Points, in no order, along strands that fork and pass close to each other.
Two points are linked if the straight distance between their rows is under 98.3. Some points are linked to none.
Q583: [ -5 -16  24  20  -4   6  13   8  10  19  36  -5 -15 -14 -11 -15  12   0
   5   2 -32  -2  11  -3  52   3  19   0   7 -24 -27   5  -6  -6]
Q512: [-13   1   9  -4   2  -8 -15 -17   8  39 -22 -26   2 -12 -29  28  27  15
 -11  16 -12   0 -34  -7 -48  20 -33   5 -23  14 -16 -46  16  -5]
Q286: [ -9  29  -2  -3 -32 -15  20   6   1  32  38 -15   3 -13 -22   0   8 -19
  19 -19 -21 -19 -30  13  16 -27 -20 -10 -25   8 -49 -11  -1   6]
Q17: [ -9   8   0  -5   6  21 -15 -19 -24  34 -48  10   1  18  -8 -20  47  30
  25  -1  25  19  -4   3 -28  31  14   3 -21   6  36 -15  20  25]
Q195: [  7  21 -12  32  25  43 -18   8   6  22 -23  -4  28 -15   0 -29  -1   5
  -1  49   7 -22  -7 -10  -7  -3  46  29 -43  -2  50 -12  42   0]
Q826: [ 12 -24   2  30 -10   9  -2 -22   4  -9  60  13 -18 -10 -18  -2 -34  -8
  -6 -30   5  -2   5 -16  16  -6 -11 -20  12 -14 -17  -6  -9  -1]
Q880: [ -9   8  10 -38  11 -16  -7  11  -2  21  47  -6  -2 -34   8   2  13  16
  23   1  -6   9  -6 -16  16 -28   7  25  -1  -9 -32  -8  -5   4]
Q109: [  5  16  15  37  10  49 -26  12  10   7  10 -31   7  -8  19 -24  -1   0
 -10  16 -31 -21  10 -13  28  25  23  -6 -23 -19  17   7  33  -8]
Q67: [ 21   6 -28  13 -21  22  12  10 -29  14  47  13 -31   1  -2 -34  -8   8
   7 -19   7  -9   0 -11  33   5  57 -17  26  -9  15   8  14   6]
Q387: [-11 -20  21 -31  35  -9 -25  -8   0  11 -12  17  10   5  20  13 -10   2
   2  12  23  34  32 -28 -21  -3 -19   3  -5  16  17  -6 -14   1]
Q702: [ 15  28  -8  14  16  41 -46   0  -4  18 -23   1  11  14 -30 -23 -52 -13
 -13  24  20 -50   3 -21   8  24  32 -16 -25  13  40 -21  57   6]
Q204: [-10 -14  11  -4 -11 -20   0  11  23  -1 -16  -4  17  -3   6  -8  29 -23
  17  24 -39  10  14  31  28 -13 -26  11 -22 -22 -41  -7  10  -6]
Q969: [ 20  -4  -2 -26  17  34   2  25 -24 -23   3 -13  16 -25  37 -32   2  20
  -4  10   0 -10  22  -6 -13   1  52  13  14  -2  45  14  28 -20]
Q844: [  6   0 -12  30   3  13 -14 -16 -10 -21  40  -1  -6 -14 -19   1 -60 -12
 -18 -26  39  -1  14 -30  -9   1 -19 -14   5 -13  18  -8   4 -19]
Q811: [ 22 -10   2  -9  -1  -4   7 -72   4 -28  10  17 -17 -26 -26   6  -8  28
 -10 -12  20  -1 -49  -3 -37  -4 -69  20  19 -10 -25  -5  -8  10]
Q105: [ -8  17 -33 -27   5  34  14 -42 -17   0 -23  16 -24   1 -42 -38   4  14
  18 -10  42 -24   1  27   9   0   8   0   4  10  28  -2  37   6]
Q989: [-21 -16  -9  21  -1 -28  19  30  33 -26  -3  -2  -3  15   4  34 -20 -28
 -16  -8  -3  10   5 -10   7   7 -22   9  16   4 -33  34 -38 -10]
Q785: [  1  18  -5 -11  -6  17   1  -1   5  16 -35 -13  22 -25 -13  -9  65  19
  12  21 -15  11 -21  13 -21 -22  17  33 -26  -3  21 -11   4  12]
Q726: [  2  47 -18  -7 -13   4   9  21   0  -6 -45 -30  21  -8  10   0  19 -44
  -1  -5 -27   2  12  10  17 -46  29  18 -47 -14  20  17 -36  -8]
Q914: [  2   2  19 -58 -24 -39  40 -20   5   0  -5  32  -6 -16 -13  29  42  -8
  15  13 -33  17 -47   0  11 -33  -4   5   8  27 -74  28  -6  28]
Q416: [ -9  32 -20  15 -40 -15  17  31   6  44  55  -5   3  -6  -4 -11 -12  -8
  26 -26  14 -12 -25  -7  13 -23  -4   7  -7   3 -33 -21   4   8]
Q879: [ 25 -21 -20  -3   6  24  -7 -17 -11 -26 -28  30 -15   2 -13 -32  33  17
   9  12  -7  10  18  15  16 -11  -8   5  -4 -26  16  42  -1  22]
Q833: [-14  29 -24  31  11  34 -16  17   6  23  -1   4  -9  21 -28 -32 -47  -4
  15   2  28 -39  -5  -3   7  11  14  16 -25 -11  35 -26  45  -4]
Q898: [ 14  26  -7  15 -20  28   2  30  -7 -37 -13 -24  24 -16  39  -4  25 -15
 -25  24 -30  10   3  -3  10 -22   6   5 -36 -47  24  24  -5 -40]
Q792: [-21  11   1  -7  11  -1 -10   4   4  48 -33 -12   2  -9 -21   0  42  10
   8  25 -15  -4 -28  17 -34  -1  -5  16 -34  10   6 -27  30   7]
Q688: [  2   8  -8 -24 -13 -28  19  40  15  -7  45  12  -1  10   8  12   7 -29
  -9  -8 -13  22  -3 -17  50 -19  16   3  11 -11 -45  25 -26  -4]
Q229: [-14  -3 -11   9 -21  14  -1  42  19  10 -38  -6   7  36  -2   4  28 -26
  15 -11 -28  14  -6  45   8 -15 -15   3 -46 -34   9  21   8   4]
Q929: [ 17 -29  34  -9  14 -15  16  20 -15 -23  44   0 -16 -16   1   8 -14   9
 -16   9 -25 -18  20 -31  14  16  27 -17  44   0 -13  13 -18 -20]
Q41: [-10  40  -9  38  -1   2 -14  30   9  17  34 -12  -1  16  27 -11 -31 -13
 -22  17   6 -10   2 -17  13  26  43  36 -35 -15  31 -34   3 -26]
Q365: [ -5  22 -17 -22  -6 -23   2  56   4 -34  10 -33  -3  -7  27  17  34 -17
 -18   1 -18  16  15   6  12  -2  36   2   0 -22 -13  30 -19 -31]
Q492: [-11 -34  32  -1  10  -8 -30 -45   9  17 -29  19 -18   4  -9  15  22  26
  13  18  -3  14   2   0 -32  21 -35  -5   2  13  -3 -25   0  21]
Q449: [ 17 -17   1 -46 -12 -39  41  13  20   0  -2  40   6   6   2   8  51 -21
  16  11 -13  27 -30  -6  28 -37  13  11   3  17 -51  49  -5  30]
Q667: [  2  -8  10 -12 -15 -30  27 -60  -1 -26  -7  14 -19 -13   4  35   4  28
 -22  13   1  17 -66   3 -39   3 -71  31  19  17 -51   9 -19  10]
Q42: [ -5  19  -6  -3  30  21 -18   7 -20 -20 -40 -18   3  31  33  -4  -3   4
 -36   9  13  -6  25  -1 -27  47  29 -28  12  23  50   3  23 -15]
Q794: [-12 -29  14  12  14 -15  10 -36  34 -25  25  37  -7   1  -8  13 -30 -10
  -9   2  -1  10  -1 -31  14 -17 -38  14   5   6 -33  24 -29   0]
Q894: [ 31 -16  24  23  17   5 -49 -26   5 -43 -29  -8  12   3  19  19 -39 -14
 -39  16  -6  -7  33 -29 -12  24 -21 -32   8  -2  16   3  -6  -3]
Q318: [ 35 -37  28  16 -35 -21  31 -36  35 -14  43 -10  24 -34 -21   4 -10  14
  17  -1 -21  -2 -44 -10   7 -12 -35  20  30 -21 -60   3 -13  10]
Q212: [-14 -41  18  -1 -17 -27  20 -54  29 -11  -7  19  -8   3  -5  30  24  31
  -3  20 -18  19 -45  20 -27   7 -47  24  31  21 -57  -8 -31  23]
Q11: [ 23   8 -20  17 -16  15  32  41 -11  -2  29   9 -23  -2  -9 -12   9   3
  -8   2 -12   6 -15   4  30  -3  41  -4   7 -31  15  46   1  -8]
Q738: [ 53 -34  -6  12  -3  -3  38 -20   2 -27  46   5  22 -22 -11  -8 -44  13
 -17 -38  11  -3 -35 -20  -7 -21 -20  -7  26 -25   5  24 -17   3]
Q337: [-26  -3  37  11 -20 -39 -32 -20   1  24 -35   4  30   3  20  22  61  -2
  36  11  -5  43  -5  16   3  26  -3   5 -34  -5 -40 -41 -18  37]
Q721: [ -3   8   6  35 -12   6  -9  60  13  -1  22 -46  -3   3  20   7 -20 -14
 -24  -1 -29  -8   4   0  12  13   0 -20 -13 -20 -16  -3  14 -28]
Q557: [  0 -50  -1   4   6   3   8 -18  -6   8   1  16  -4  14 -19   3 -13  20
   7 -25  17   6   4   9 -24  -1 -24 -22  37  21  11  10 -12  11]
Q780: [  0 -27  15 -11  22  26  -6  -1 -26  24 -25  -2   4 -11   1 -21  17  31
  22   2  -8 -15  30  -1 -22   7  16 -17   8  24  26   7  29  11]
Q948: [ 16 -11 -13   4  -4  10 -14   0 -18 -26   7  29 -33   6 -13  -5 -19 -25
 -13 -16  10 -27  26  31  49   2  26 -31  22 -19   9  30  15  17]
Q334: [  7   5   5 -12  15   8  -6  37 -36 -38  33 -20 -20 -10  39 -11  -1  11
 -21   9 -11 -25  12  -1 -12  28  37 -13  29   0  29  -4  23 -39]
Q768: [  1  -1 -12  27  -8   1  -6  -5  -3 -38  15  14 -50  19 -17  22 -48 -29
 -29 -21  -1 -30  17  22  43  22  11 -31  19  -9  -4  14  -5   4]
Q834: [-13  36   5 -42 -12 -13   6 -15  -1  11  19  -6   1 -35   0   0  37 -23
  28   5  -9  10  -5  -3  27 -49  17  18 -31 -20 -36   3 -17  12]
Q954: [ 13 -26   6  -8   6   1 -19 -68  15 -24  -1  32 -19  -7 -38  11 -10  -4
   3 -15  23 -32   1  18   8 -11 -27 -12  29  23 -19   1   1  32]
Q840: [  6  18 -22  -5   1   7   5 -13 -22 -18  32  -8  -7 -12  -6 -12 -59  -5
 -21 -21  52 -24  27   0  21  19  40  -5  27  24  24 -32  27 -29]
Q495: [-21   1  12 -20  24  -9   8 -10   6   8  23  29 -10   9  -5   9 -20  -7
  -9  11  11  23   9 -20   2 -19 -36  26  -7   0  -8  10 -25  -6]
Q210: [ 29 -27  -2   4   6   0 -15 -21 -23 -42   8   4  -2 -15  -8   5 -51 -18
 -18 -22  22  -9  35  -3  -5  -1 -15 -35  34   1  12   1   5 -18]
Q847: [  7  20  -5  -4  22  11  -8  -7 -20 -31 -13  13 -17   9  15  -7  16  -7
 -29  24  -7  15  32  -9  17   9  15   8 -24 -39  45  29 -20 -26]
Q302: [ 13 -36   7 -18   7  33   4   4 -32 -18 -24   3   6 -14  16 -22  25  24
  13  -9   0   2  34   1  -3   2  42  -6  20  -4  44  35  17   1]
Q539: [-35 -31  16  -8  -2 -33   7  13  25   7 -23   2  18   0  28  34  24   0
  16  -7   0  21  23 -10   2  -9   2   2  16  25 -27  24 -38  24]
Q306: [ 21 -58  33   1 -14 -20  33  -6  28 -15  18  15   2 -18 -20  12 -15   2
  14   9 -25 -10 -13 -23  14 -12 -12   2  47  -1 -40  15 -14   8]
Q441: [-18 -31  -6   7   1 -34  14  13  29  -7 -11  16  18  22   2  40 -14  -1
   4 -20  13  21   6 -17 -20  -9 -24   3  28  17 -21  28 -43  15]
Q261: [-10 -10  -5  -4 -12 -26  26   6  12  11   6   1 -10  -1 -25   6  30   4
  17  -4 -26 -15 -34  15 -13 -17 -43  -5   4   6 -54   8  -1  13]
Q476: [-14 -10  29  25 -11 -27 -45  15  -6  30 -22  12  46  22  23  11  34  10
  27  -8   4  34   8   3   7  30  -2  -6 -24  -5  -3 -31 -15  40]
Q788: [ 18   8  14  15   4   0 -56  -7  -6 -51 -17 -25  -6  -1  18  26 -36 -18
 -54  -9   8 -39  32   2  -7  33  -4 -49  26  -1   8   0  10 -19]
Q592: [ 14  -9  28 -40  20  13 -19 -47 -34  -2  12  12 -16 -47   0  -7  -7  18
  15   2   7 -20  23   1   9 -21  12 -13  16  10   3 -17  23   2]
Q355: [-17  42 -18 -49 -27 -21   8 -29 -29   2 -38   0 -12 -10  -9  20  60 -14
  29 -15 -13   4 -11  26 -13 -26   1   6 -23  21 -35  -4  -9  30]
Q904: [ -3  -5 -30  18   7  36  -6  19  -5  27 -57   5  16  28  -5 -23  15  10
  21   0  12   1  -4  17 -25  18  18 -12 -21   2  54   6  36   5]
Q368: [  1  26   0  29  10 -10  -2   8  -2 -52  18   7 -65  27 -11  16 -32  -4
 -28  -6   0 -14   3  16   9  41   0 -25  19 -19  -8  20 -10 -20]
Q674: [ 27   7 -12  -1  -8 -18  28  20   6  -9  56   0  25 -17  -8  14 -34  -5
  -9 -26  20  11 -24 -30 -11 -25 -19  -1  25  -5 -16  13 -30  -8]
Q473: [  0   9   3 -57  -8 -19  29  -8   3  31  26  -4   0 -13 -29  11  18  22
  16 -17   6 -10 -49  19 -27 -36 -16  14  20  46 -28 -11  10   7]
Q943: [-30   9  -5  -9  -3 -27  24  24  -5  18  14   3  13 -17  -7  24   5 -30
  18 -13 -15   9  10 -11   0 -35   7 -12 -11  23 -18  28 -19  -4]
Q994: [  0  27 -10   0 -30   6  -7   6  -3  13 -60 -20  44   6  26   5  53 -17
  18  -6 -14  26   4  11   6 -31  16   4 -44  -6  34   8 -34  17]
Q622: [  3  21  -4 -29  -4 -12  27  -6 -19  -1   1  13  -1 -32  -3 -11  39   2
  29  23 -21  31 -17   1  23 -55  17  20 -27 -22 -11  36 -14   6]
Q164: [-11  -7 -29  13  -9  14  23  38   2   5 -35  10  -6  48   9   8   9 -10
   0 -11  -5  16   1  38  -6  -5  -2 -12 -26 -22  41  30   0  -9]
Q85: [-10  38 -15  -8 -23 -31  17  50   3 -11  43 -29  -1  -5  15  21   9 -42
 -18 -11 -12   5   5   1  37  -5  36  -3  -1 -21 -38  17 -19 -22]
Q141: [-24 -52  28  12 -27 -38   3 -46  14   5 -22   0   0   7   5  34  44  36
  10   9 -13  22 -32  17 -19  38 -27  23  24  17 -50 -39 -25  43]
Q299: [  6 -59  42  14  -2  -9 -20 -53   5  -9 -26   0   8 -17   4  19   3  26
  27  -1 -10  12  10  -2 -36   6 -24 -15  22  16  -6 -24 -19  24]
Q171: [  4  25   5  12  15  26 -15  11  -1  40 -40 -11  33  -8  -2 -25  19   2
   9  50 -18 -17  -9  -6 -21   0  16  -5 -41   5  25 -14  42   2]
Q478: [-15   6  16 -31  21 -15 -23  21   0   6  27 -28  16 -30  33  11   3  -9
 -10   9  -3   3  25 -36  18 -22  11  13 -17 -11 -18   4 -10 -18]
Q816: [-12  27 -24  -7   3 -14 -10  48   6  21 -17 -41  28   5  24  15  -8 -33
 -15   8  -2 -11   6  16 -14 -30  19   3 -32  18  16 -21   5  -9]
Q463: [ 13 -61   5  14   6 -19   8 -42  27 -40  -8  30  -1   7  14   9 -29 -18
  -6  17 -10  20   9  -8   3  -8 -37   8  26  18 -18  10 -44   9]
Q295: [-30  -1  31  -2  -5 -33 -18 -39  11  33 -37  10   4  -2  17  31  47  26
  28   7 -10  38 -12  13 -23  16 -29  12  -4  15 -35 -34 -21  30]
Q887: [-11  -6  14  10 -20 -21   0  20  18  14 -29 -15  11  11   2  14  -2 -38
  12  -3 -30   8  14  13  12 -19 -41 -12 -32  -2 -33  -2 -16 -13]
Q443: [  2  12  -8   4   1   0  -7  10 -24 -33  55 -12 -27 -10   7  -7 -29   2
 -27 -18  23 -19  13  -1  -3  37  47 -19  43   0  15 -25   5 -29]
Q877: [ 51 -34 -11  35 -22  12  12 -41  18 -32  50  23   0  -3 -17  -3 -46  -5
 -16 -48  19 -12 -25 -20  18  -3  -5 -13  31 -23  -7  20 -29  18]
Q118: [-14  30   3  20  18  -4 -15  18   3  11  56 -19 -14  -8  24  -1 -24  -5
 -23   8  13   2  10 -23  11  13  30  15  -2  -7  10 -25 -24 -36]
Q352: [ 22 -38  29  13  21  10 -41 -17  21 -27   0 -15   6 -21  15   8 -24   0
  -4  15   2   3  30 -42   6   0 -25  -5   8  -3  -8  -3  -6 -13]
Q245: [-18  17 -11  33   1 -24  23  38  22 -23  15 -11 -28  24 -10  35 -24  -5
 -28 -13  -8  -4 -18  13  -6  30 -13 -12  23 -11 -16  26 -26 -19]
Q756: [  5  27  -8  46 -17  16 -34  22  -5  -9  39 -23 -46  24  28  -4 -47   3
 -35  -6   1 -12   3   7   6  51  38 -18  -1 -20  20 -35  12 -13]
Q666: [ 12   2  17 -17  -7   4  -6 -43  -7   5  57  22 -27 -31 -35 -11  -9  33
  26 -27  28 -15 -13 -21  -1   2  -7  -1  34   2 -24 -23  17   9]
Q947: [ -3  52 -10   0   0  -5   4  34  -9 -13 -32 -28  19   8  31   7  15 -38
 -30  25 -23   4   6  -4  -4 -16  23  27 -51 -24  41  12 -16 -36]
Q377: [-12 -36  12   0  13 -14   5  16  -2 -15 -12  24  -2   5  22  14  13  -1
  -6  15 -15  19  31  -2  -4  11  17  -5  25   5  -2  33 -23   3]
Q331: [  7  -2  20  16 -12 -13  12 -36  27   1  41 -16  18 -28 -24   0  -2   0
   7 -17  -8  10 -36 -13   0 -18 -51  16  -9 -18 -42 -17 -21   2]
Q990: [-15 -26 -11  -3 -25 -14   7  13  -7  17 -21   3  -2  16  -3   3  35  13
  32  -7 -20  -7 -15  29 -28   5 -35 -18  12   5 -20 -10   8  24]
Q899: [  4  15   2   0 -15   5 -17  24  10   6  14 -17   8  -9  15 -25  26 -23
  13  22 -32  10   9   6  36 -13  -7  18 -42 -40  -6  -8  12 -17]
Q597: [-18 -20  20 -30   1 -21  -3  -3   8  23 -12  -9  22 -32   8  26  17  18
  34 -17   5  18   2 -12 -34 -30  -9   2  14  35 -23   3 -22  20]
Q362: [ -9  25   6   8   5  10 -16  -5   9  51  29 -12  -6 -18 -14 -23  19  -1
   7  26  -7   0 -14 -12  15   0   4  26 -48 -13   0 -53  26  -9]
Q861: [  6  23  -9  15 -31  25 -11   6  19  20 -57  -9  27  12  -8 -10  58  -1
   6  11  -8  23 -17  10 -22 -28  -2  21 -44 -16  52  -3 -16   2]
Q322: [ -1   8 -17  15  12  -9   9  48 -15 -11  17 -40 -16   2  13  10 -26   0
 -34   6 -17 -18   6  13 -24  16   9 -12  18  -4  14  -5   8 -31]
Q675: [-18  -7  23 -31   3 -20   1  32  -3 -14   8 -32  24 -17  50  16  35 -14
 -20  17 -25   6  32 -14  12  -8  40   4  -5 -19 -13  26 -15 -30]
Q795: [  2 -45  18   6  -9 -21  26  28  31   0  12   0  -7  -6 -14   6  14   2
  12   7 -47  -7   5   1  25   3   7  -4  31  -5 -46  30   0   3]
Q527: [  1  -2 -18 -23  16  17   1   3 -36 -23 -38 -10 -10   9  11  -8 -21   3
 -19 -10  17 -27  40  23   1  28  30 -37  42  27  41   3  18  -8]
Q317: [-25  15  17  -5 -15 -25 -13 -16 -13  36 -43 -17  30   0  29  16  30  -7
  30 -19  -8  22  19   8  -1 -15  29 -11 -32  34  -5 -19 -20  33]
Q565: [ 16 -13  19 -37  11  -2  34 -22   9  12  38  28   4  -3 -33  -2  -2  36
   4 -21  18  -4 -60 -10 -17 -26 -32   1  32  40 -27   6  -2   7]
Q886: [ -2  46 -36  22 -14   3  35  51  -7 -15   8 -24 -15   3   2  -5  -2  -6
 -16   9 -11  -5 -10  16  12   8  43  14  -5 -25  23  35 -10 -18]
Q626: [  9 -31   5 -28   4 -28  36  10  17 -14  22  46   7  12   2  11  25 -23
  -5  22 -20  31  -4   1  41 -19  -4  15   7  -1 -37  39 -19   5]
Q169: [ -7  22 -29   9   2  28  -4  -6   4  13  16   1  -8  25 -26 -32 -68   0
   2 -27  52 -26   0  -6  20  15 -12   4   1  -5  24 -28  31  -4]
Q340: [-10 -38  22  17 -23 -33  -7  -1  21  10 -38 -12  44  11  17  23  -1 -18
  23   2 -23  27   9   6 -23 -12 -33 -17 -12  10 -27 -19 -29   7]
Q460: [ -5  13 -10   4   2  13  -7  -7   2  12  32  18 -29   7 -27 -21   7   8
  16  -7   2 -11  -9   1  14   9 -28   6 -12 -16 -14 -11  19  12]
Q104: [  0  16 -13 -14  25  27 -11  -5 -12 -20 -12 -28  16  -6  -1 -13 -54  -6
 -18   2  54 -13  36 -11  -1  18  25   1  19  31  32 -29  28 -41]
Q205: [ -4  23  13 -26  17  17  -9 -58 -27  13  38  15 -31 -30 -30 -24 -17  33
  21  -7  26 -12  -7   0  10  -8  11  13   7  17  -6 -40  35   6]
Q932: [-25  19  -2 -53   3 -14   5   6  -8  25 -11  -6   9 -26  -6   4  21  25
  30  -6  10  10 -22  10 -42 -29  -1  23   4  33 -20 -11  20  15]
Q930: [ -7  24 -22 -24  15  25   4 -27 -11  21 -53  22 -19  28 -38 -34  15  14
  15   7  32 -16  -9  14 -19  26  -9  20 -21   7  34 -25  38  11]
Q260: [-16  -5 -32 -23  28  30  35   3  -3  24 -18   3  -5  17 -24 -32  -9  27
  24  -3  37  -9  -2  18   5  -1  11   2  23  22  28   6  27   4]
Q143: [  9  48  -6  24  21  31 -19  11 -14 -39 -17 -14 -21  15  17  -8   2  -4
 -33  21 -16  -5  18  -2   5  26  22   3 -14 -27  50  33  13 -27]
Q912: [ 14  24  -2  43  -9  49 -41  19   4   1  15 -26 -19  19  27 -12 -34 -10
 -38   7  -5 -21   5   8  34  45  45 -24 -28 -22  35 -16  41 -12]
Q321: [  2  32 -30  13 -22  18   1  22  -9  18  51  18  -7 -20   3 -37  31  14
  27  -7  12  10 -13 -13  20 -19  29  35 -26 -36  12  -2   5   5]
Q870: [-17 -17   1   7   3  -8 -20  11 -15  24 -24  30  19  45  18  -1  16   7
  23 -15  23  29  16   9   5  31  -8   3  -6   3  25  -7 -20  33]
Q986: [ 28 -60  24 -32   5   3  25 -27 -10 -12  13  31   5  -6 -19  12 -27  18
   4 -24  21   4   0  -7 -19 -15 -12 -13  57  28  -5  11  -9   5]
Q125: [ -6  29 -27  12 -18 -14  20  47   5  15  54 -14   6  -2   4   0 -39 -23
  -2 -23  17  -6 -10 -14   0 -23   7   8   6   7 -12  -6  -9 -18]
Q138: [ -6  21  16  14  -4   0 -22  -7  29  40  13 -17   9  -5 -41  -2  -4 -14
   0  18 -13 -10 -28 -18 -15  -2 -38   4 -38  -4 -16 -49  13 -15]
Q638: [ -5  20   8  21  19  32 -21  29  10  31 -33  -9  33  28   2  -7 -19 -12
 -23  43 -19 -11  -3 -29 -23  24  15 -20 -39  10  21   3  34 -15]
Q571: [  5 -36  16  15   5  -6 -19   4  12   2 -36   1  -8  20   9 -16  19  -1
  18  33 -50  -2  13  28  10  14 -38  -6 -13 -14 -21 -10  14  12]
Q859: [ 35 -38  14 -25   3  -1  35  -3  10 -12  45  49   6   1 -38   1 -27   8
  -9 -27  18  -4 -31 -32   9 -18  -9 -21  45  24 -25  15  12   7]
Q707: [  4  18   2 -18  28  18 -22 -30 -27  -9 -52  35  -8  21 -11  -8  -8 -24
 -12   6  15  -5  44  12  18   9  10 -12 -22  -4  49   6   5   9]
Q275: [ -5 -13   3  30   1  -8 -25  27   3 -18 -35 -13   1  39  37  27 -20  10
 -23  -1  -3  12   7   0 -35  41 -20 -32  12  -1  11   1 -23  -4]
Q659: [  2 -43  -4  12   1  -6   9   8 -12 -18 -21  -3  16  20  18  13 -36  15
 -11 -20  10   3  20  -1 -36  20 -27 -25  38  13  16  -3 -20  -4]
Q988: [ -3   4  -6 -29 -40 -40  10 -43  13  -8 -23 -17   9  11   0  29  30 -11
   3 -32 -12   3 -35  24 -26 -13 -44  -2  -2  38 -64 -19 -34  32]
Q477: [  3  28 -13 -18   5  26 -15 -41 -21   6  21   7 -23 -22 -26 -34  -7  10
  22 -18  38 -45  -2  20  26  -1  18  -8   6   9   7 -25  37  26]
Q26: [-13  -3  10  -5  32   7 -17 -12 -15  28 -34  16   6  23   9  -1 -16  21
   8  -3  30  17  29 -10  -2  25  -6  -7   4  24  38 -12 -18  18]
Q985: [ -8 -68  30  38 -33 -32  -2  -9  14   8 -19   4  28   4  20  12   8  16
  39  -5 -15  15   1   4 -22  19 -27 -10  21  11 -25 -16 -26  27]
Q380: [ 40  -9  -6 -16 -16  15  11  -8 -24 -14  27  28 -23  -3 -18 -30   5   9
  15 -16  -2 -22   7  10  36 -10  29 -14  33 -19   4  17  21  19]
Q846: [ -2   3  -5   7  12  -1   7  14 -14 -13 -37   4  16  12  41   2  32   7
 -14  17 -16  33  30   0  -8  10  24  -5 -13 -12  41  37 -24  -6]
Q541: [ 10  16  13  40 -10  12 -43  -4  -8 -45  30 -32 -25   0  25  11 -43 -12
 -41 -11  -4 -30  11  -8  -2  52  10 -41   7  -7  -2  -9  17 -30]
Q192: [ -7 -17  32  -6  -3 -29   5 -46  38   2   0  -7  10 -12 -13  13  20  11
   0  16 -22  15 -30  14   0 -10 -60  28  11   0 -59 -26 -20   3]
Q439: [  3   4 -16 -15  17  29  12  -8   9  13 -15   5  14  -3 -10 -17  41  25
   6  11  16  15   6   9 -12 -27  15  39 -10   2  46   5   0  -1]
Q315: [  1  -6 -14   2  11 -19  28  33 -21  -7   1 -27   7   9  14  15 -27  12
 -23  -7   5   0   3  12 -40  20   2 -25  44  23  11  11 -20 -24]
Q231: [-20  24 -23   9  10  -5  33  41   7  12   2   7  -8  34 -12   6   1 -26
  -9 -10 -14   2 -10  22  14  -3   7  15 -26 -12  20  41 -17 -15]
Q58: [-14 -16 -21  -4   7  12 -20  49  19   9  -8  -8   6  16  -3   7  -1  -5
   9 -18   9  -1  10   4 -16   4 -11   0  -5  -6   3  13  29  -5]
Q933: [  0  21 -18  -2   9  22  10  17  -1  10  23   1   5 -30   6 -26  23   7
   6  20  15   2   0  -7   7 -34  34  41 -28 -13  26   8   2  -9]
Q949: [ -5   8   2  24  15   1 -30   7 -23 -19 -46  -4 -14  52  40  14  -8   8
 -26  -2   5  -5  24  21 -18  69  13 -42  13  13  37   5  -3   8]
Q843: [  3  22 -10   4  24   0 -22  33   5   7  -9 -26  25  -7   2   2 -41  -2
 -17  16  31  -2   4 -37 -31   4 -14  11  -4   6  14 -16  11 -25]
Q849: [ 40 -56   7 -23  -2 -14  -4 -53  -7 -41 -13  24  11 -15   0  11 -42  -8
  -2 -30  32  -2  24   7 -15 -18 -27 -20  43  12   8  -2 -11   8]
Q194: [ -7   8  -9 -11  21  19  32 -39   0  14  -2  12  10   9 -46 -27 -44  13
  10 -11  53 -11 -21   0 -24 -11 -40  14  -6  29  22 -31  22 -14]
Q34: [  6   7   0  -9  31  11 -19  -2 -19  11 -20  13 -12  11  -4 -15 -20  -5
 -22   7  10 -13  36   3  14  -2 -12 -15  -3  11  33 -15   2   0]
Q233: [  4  -2  -9  54 -24   6  -1  27  21  11  46 -27 -17  24  14  12 -39  -5
 -15 -26  -4  -5  -8   2  17  15 -11 -12   1 -33 -13 -22 -12 -20]
Q37: [-17   0 -18 -40  13   4  31   7 -10  34 -23  -5  13 -12  -7 -18  13  21
  41  -3  36  11  -3   8 -25 -11  10  22   8  40  11  -9  36   1]
Q749: [ -9  23   0   7  25  17  10  -4 -16  23  39   4 -16 -17  -5 -22 -23   7
   0   5  17  -3   5 -14  24 -15  33  25  -8   0  23 -15  -4 -15]
Q678: [-24   6  15 -63 -28 -47  15 -30 -14   2 -13  -9 -19 -38   0  36  44  -7
  23  -2 -29  12 -17  10 -24 -33   0   8  -3  28 -58  -3  -3  20]
Q935: [ 26   1  -5 -11   8   2  27 -18  -9  -7  12  40 -21 -12 -21 -24  41  14
  14  20 -20  10 -15   2  31 -34  -6  16   0 -27  -1  47  -5   5]
Q256: [ -1  -2 -28  -5   4  25  16 -20  -1  -3 -14   8  -4  27 -43 -18 -64  -2
   7 -31  52 -29  -5   1   4  -1 -44 -18  18  13  14 -12  21  -2]
Q232: [ -6 -36  -7  15 -12  -6   0 -20   7   2 -32   8 -22  17 -11  -6  57   6
  23  19 -28   1 -17  37 -13  28 -25  -6  -6 -14 -23  -7  10  18]
Q222: [-18  59 -30  32 -24  -6  -1  39   1  16  27 -10  13   1  31  -7 -10 -35
 -10  -1  11  -3  -5  -9  19  -8  59  52 -40 -18  18 -30  -3  -6]
Q519: [ 22  40  -8  19  19  59 -36 -10  -4  -5 -18  -3  11  -1   8 -29 -22  -6
 -30  29  11 -35   8 -18  20  18  62   1 -24  -1  55  -5  48  -1]
Q607: [ -1  38  17  24  23  25 -24  26   3 -12  -6 -26   4  10  30  -5   0 -14
 -40  41 -24  -7  11 -25   3  37  29  -8 -26  -4  18   7  24 -23]
Q872: [  7  -6   1  13  -5  16  -4   0   1 -14 -51  15   1   8  19 -13  47  14
  12  25 -21  26  19   9   9  -6  -5   4 -17 -29  27  36 -22  18]
Q156: [-14  -3 -12 -20  14  -1  16 -23  -4  19  -3  13   7  15 -33  -7  -6  13
  15 -15  27   3 -24   2 -42  -6 -62   8   0  22   0 -27  16  -2]

A fork is a point with three links, a tip a point with one. Leave the first point through the second and follow the links. Name the first fork or tip that comes.
Q85, Q365: Q846
Q990, Q261: Q986
Q935, Q622: Q355
Q849, Q210: Q204
Q441, Q989: Q229
Q156, Q194: Q171
Q231, Q886: Q539

A fork is a point with three links. Follow the links from the first point to the second and name the forks in between, in order.
Q932, Q156: Q539 Q846 Q607 Q171
Q118, Q879: Q933 Q785 Q792 Q171 Q607 Q846
Q826, Q592: Q986 Q932 Q105 Q205
Q365, Q948: Q846 Q539
Q67, Q675: Q539 Q846
Q299, Q738: Q204
Q861, Q904: Q785 Q792 Q171 Q607 Q846 Q539 Q932 Q105
Q204, Q302: Q986 Q659 Q322 Q334
Q11, Q439: Q539 Q846 Q607 Q171 Q792 Q785
Q794, Q849: Q26 Q295 Q204

Follow the links from the first point to the second, and from the first to the third. Name the last point that the two ways share.
Q143, Q859, Q365: Q846
Q256, Q231, Q439: Q171
Q877, Q794, Q795: Q295
Q861, Q315, Q880: Q846
Q887, Q441, Q527: Q986
Q11, Q138, Q565: Q539
Q477, Q67, Q847: Q539

Name the points in between on the shortest way along the links from the first point to the second, in order.
Q42, Q785: Q949 Q275 Q659 Q557 Q986 Q859 Q565 Q473 Q932 Q597 Q539 Q377 Q846 Q847 Q143 Q607 Q638 Q171 Q792
Q607, Q678: Q143 Q847 Q846 Q872 Q879 Q935 Q622 Q834 Q880 Q478 Q675 Q365 Q85 Q688 Q626 Q449 Q914
Q811, Q990: Q667 Q212 Q141 Q295 Q492 Q299 Q985 Q340 Q887 Q204 Q571 Q232
Q34, Q811: Q26 Q870 Q476 Q337 Q295 Q141 Q212 Q667
Q11, Q622: Q67 Q380 Q948 Q768 Q368 Q245 Q989 Q441 Q539 Q377 Q846 Q872 Q879 Q935
Q104, Q826: Q840 Q443 Q334 Q322 Q315 Q659 Q557 Q986 Q849 Q210 Q844
